Each row is a point on a landscape with many peaks, with its height.
A climber steps from a point to the highest of its 5 nearest points, and stops where none of them is higher. Distance is the straight distance between rows; heights are no part of it.
J68: 128	94	83	102	98	96	112	101	130	106	84	113  (h 22.7)
J478: 72	103	112	95	116	99	103	76	105	93	106	105  (h 59.8)
J70: 125	95	90	79	103	93	123	90	119	114	86	100  (h 40.8)
J520: 77	110	96	169	106	107	60	101	114	108	115	93  (h 48.1)
J52: 90	103	97	128	112	106	94	93	125	89	98	114  (h 25.7)
J316: 74	109	96	157	113	115	73	98	116	90	110	105  (h 55.9)
J321: 137	98	81	123	90	98	93	120	134	113	79	106  (h 23.6)
J194: 105	100	92	127	104	103	95	102	127	98	89	114  (h 70.2)
J152: 83	76	125	77	78	102	115	118	46	50	117	124  (h 20.1)
J251: 48	107	101	141	124	115	75	82	113	72	117	119  (h 4.8)
J696: 136	101	84	52	96	95	124	105	88	117	86	78  (h 58.2)
J761: 139	102	92	47	85	104	116	123	60	93	92	90  (h 47.7)
J144: 133	98	84	61	97	90	128	95	108	122	87	86  (h 57.1)
J803: 102	105	93	146	100	107	82	111	122	103	94	104  (h 15.2)
J286: 103	83	115	63	76	103	121	122	48	60	110	119  (h 25.4)
J740: 110	105	99	150	88	90	62	110	122	140	99	84  (h 51.0)
J386: 118	97	107	55	85	105	112	123	52	81	98	101  (h 40.7)
J948: 72	104	103	120	118	106	92	79	118	81	105	115  (h 21.6)
J763: 89	108	97	163	101	106	68	104	118	114	105	93  (h 48.9)
J358: 90	91	122	74	87	106	105	121	47	66	109	107  (h 28.8)
J715: 99	103	105	70	106	96	115	94	90	112	98	86  (h 28.7)
J219: 137	92	81	74	96	88	126	93	124	117	83	99  (h 47.3)
J840: 129	102	86	136	87	96	85	125	127	123	84	96  (h 34.3)
J335: 95	99	97	116	110	104	103	90	123	92	95	113  (h 22.0)
J512: 84	104	109	73	110	98	113	88	89	105	103	91  (h 31.2)
J211: 91	108	98	164	99	96	57	101	119	129	111	86  (h 55.0)
J334: 60	102	125	81	106	104	95	98	60	87	115	89  (h 57.4)
J349: 101	101	100	97	110	96	113	85	123	100	94	111  (h 16.8)
J378: 102	99	101	78	110	95	119	85	106	108	95	98  (h 22.4)
J854: 119	103	89	141	92	103	85	119	124	113	89	100  (h 23.3)
J878: 114	100	94	66	104	95	121	93	99	116	94	88  (h 43.3)
J518: 126	107	105	138	87	75	50	95	136	160	94	89  (h 41.4)
J530: 54	107	111	112	121	104	90	69	109	80	115	117  (h 33.4)
J819: 142	100	79	51	94	92	131	101	102	121	87	78  (h 64.4)
J176: 76	64	124	72	74	100	134	109	48	47	122	126  (h 12.3)
J788: 121	103	91	63	101	92	123	95	95	116	92	84  (h 50.1)
J864: 57	104	121	88	114	99	99	76	86	91	115	96  (h 68.3)
J104: 111	97	95	89	104	96	119	88	120	108	92	104  (h 31.1)
J966: 118	98	87	118	100	100	104	104	129	101	86	112  (h 26.5)
J806: 74	104	115	80	110	98	106	86	87	100	106	92  (h 46.9)
J936: 156	101	82	40	80	101	120	126	63	94	87	87  (h 42.9)
J38: 58	110	95	165	118	118	63	96	114	88	120	106  (h 36.8)
J710: 46	104	121	91	116	100	92	72	84	88	119	96  (h 62.3)
J691: 81	99	122	75	94	106	102	115	52	79	107	93  (h 25.5)
J558: 112	102	103	60	98	101	115	111	69	104	97	83  (h 36.7)
J548: 123	107	95	143	86	89	67	117	126	145	95	86  (h 45.6)
J154: 51	106	106	127	124	110	83	71	113	75	116	121  (h 6.8)
J150: 145	103	80	42	89	98	121	114	76	112	85	77  (h 54.3)
J237: 97	108	100	159	97	93	59	105	121	133	109	86  (h 57.2)
J505: 139	93	78	98	95	93	113	106	134	111	79	110  (h 29.0)
J51: 62	105	104	132	119	111	83	82	119	78	110	118  (h 4.7)
J281: 90	69	120	65	69	101	133	112	49	52	120	127  (h 15.1)
J20: 96	104	110	66	100	103	109	105	70	102	102	86  (h 28.9)

Write out the way that a climber takes from each point below.
J251: J38, J316
J51: J530, J478, J864
J948: J530, J478, J864
J505: J219, J144, J819
J154: J478, J864
J691: J334, J864

Call two points neighbours if one is among the 5 nearest of the other. Go from one point of each pair to the other, from neighbour to neighbour, staying as high as possible. Name the lowest point that can't be avoided.
J194, J864: J966
J864, J819: J20
J237, J316: J763
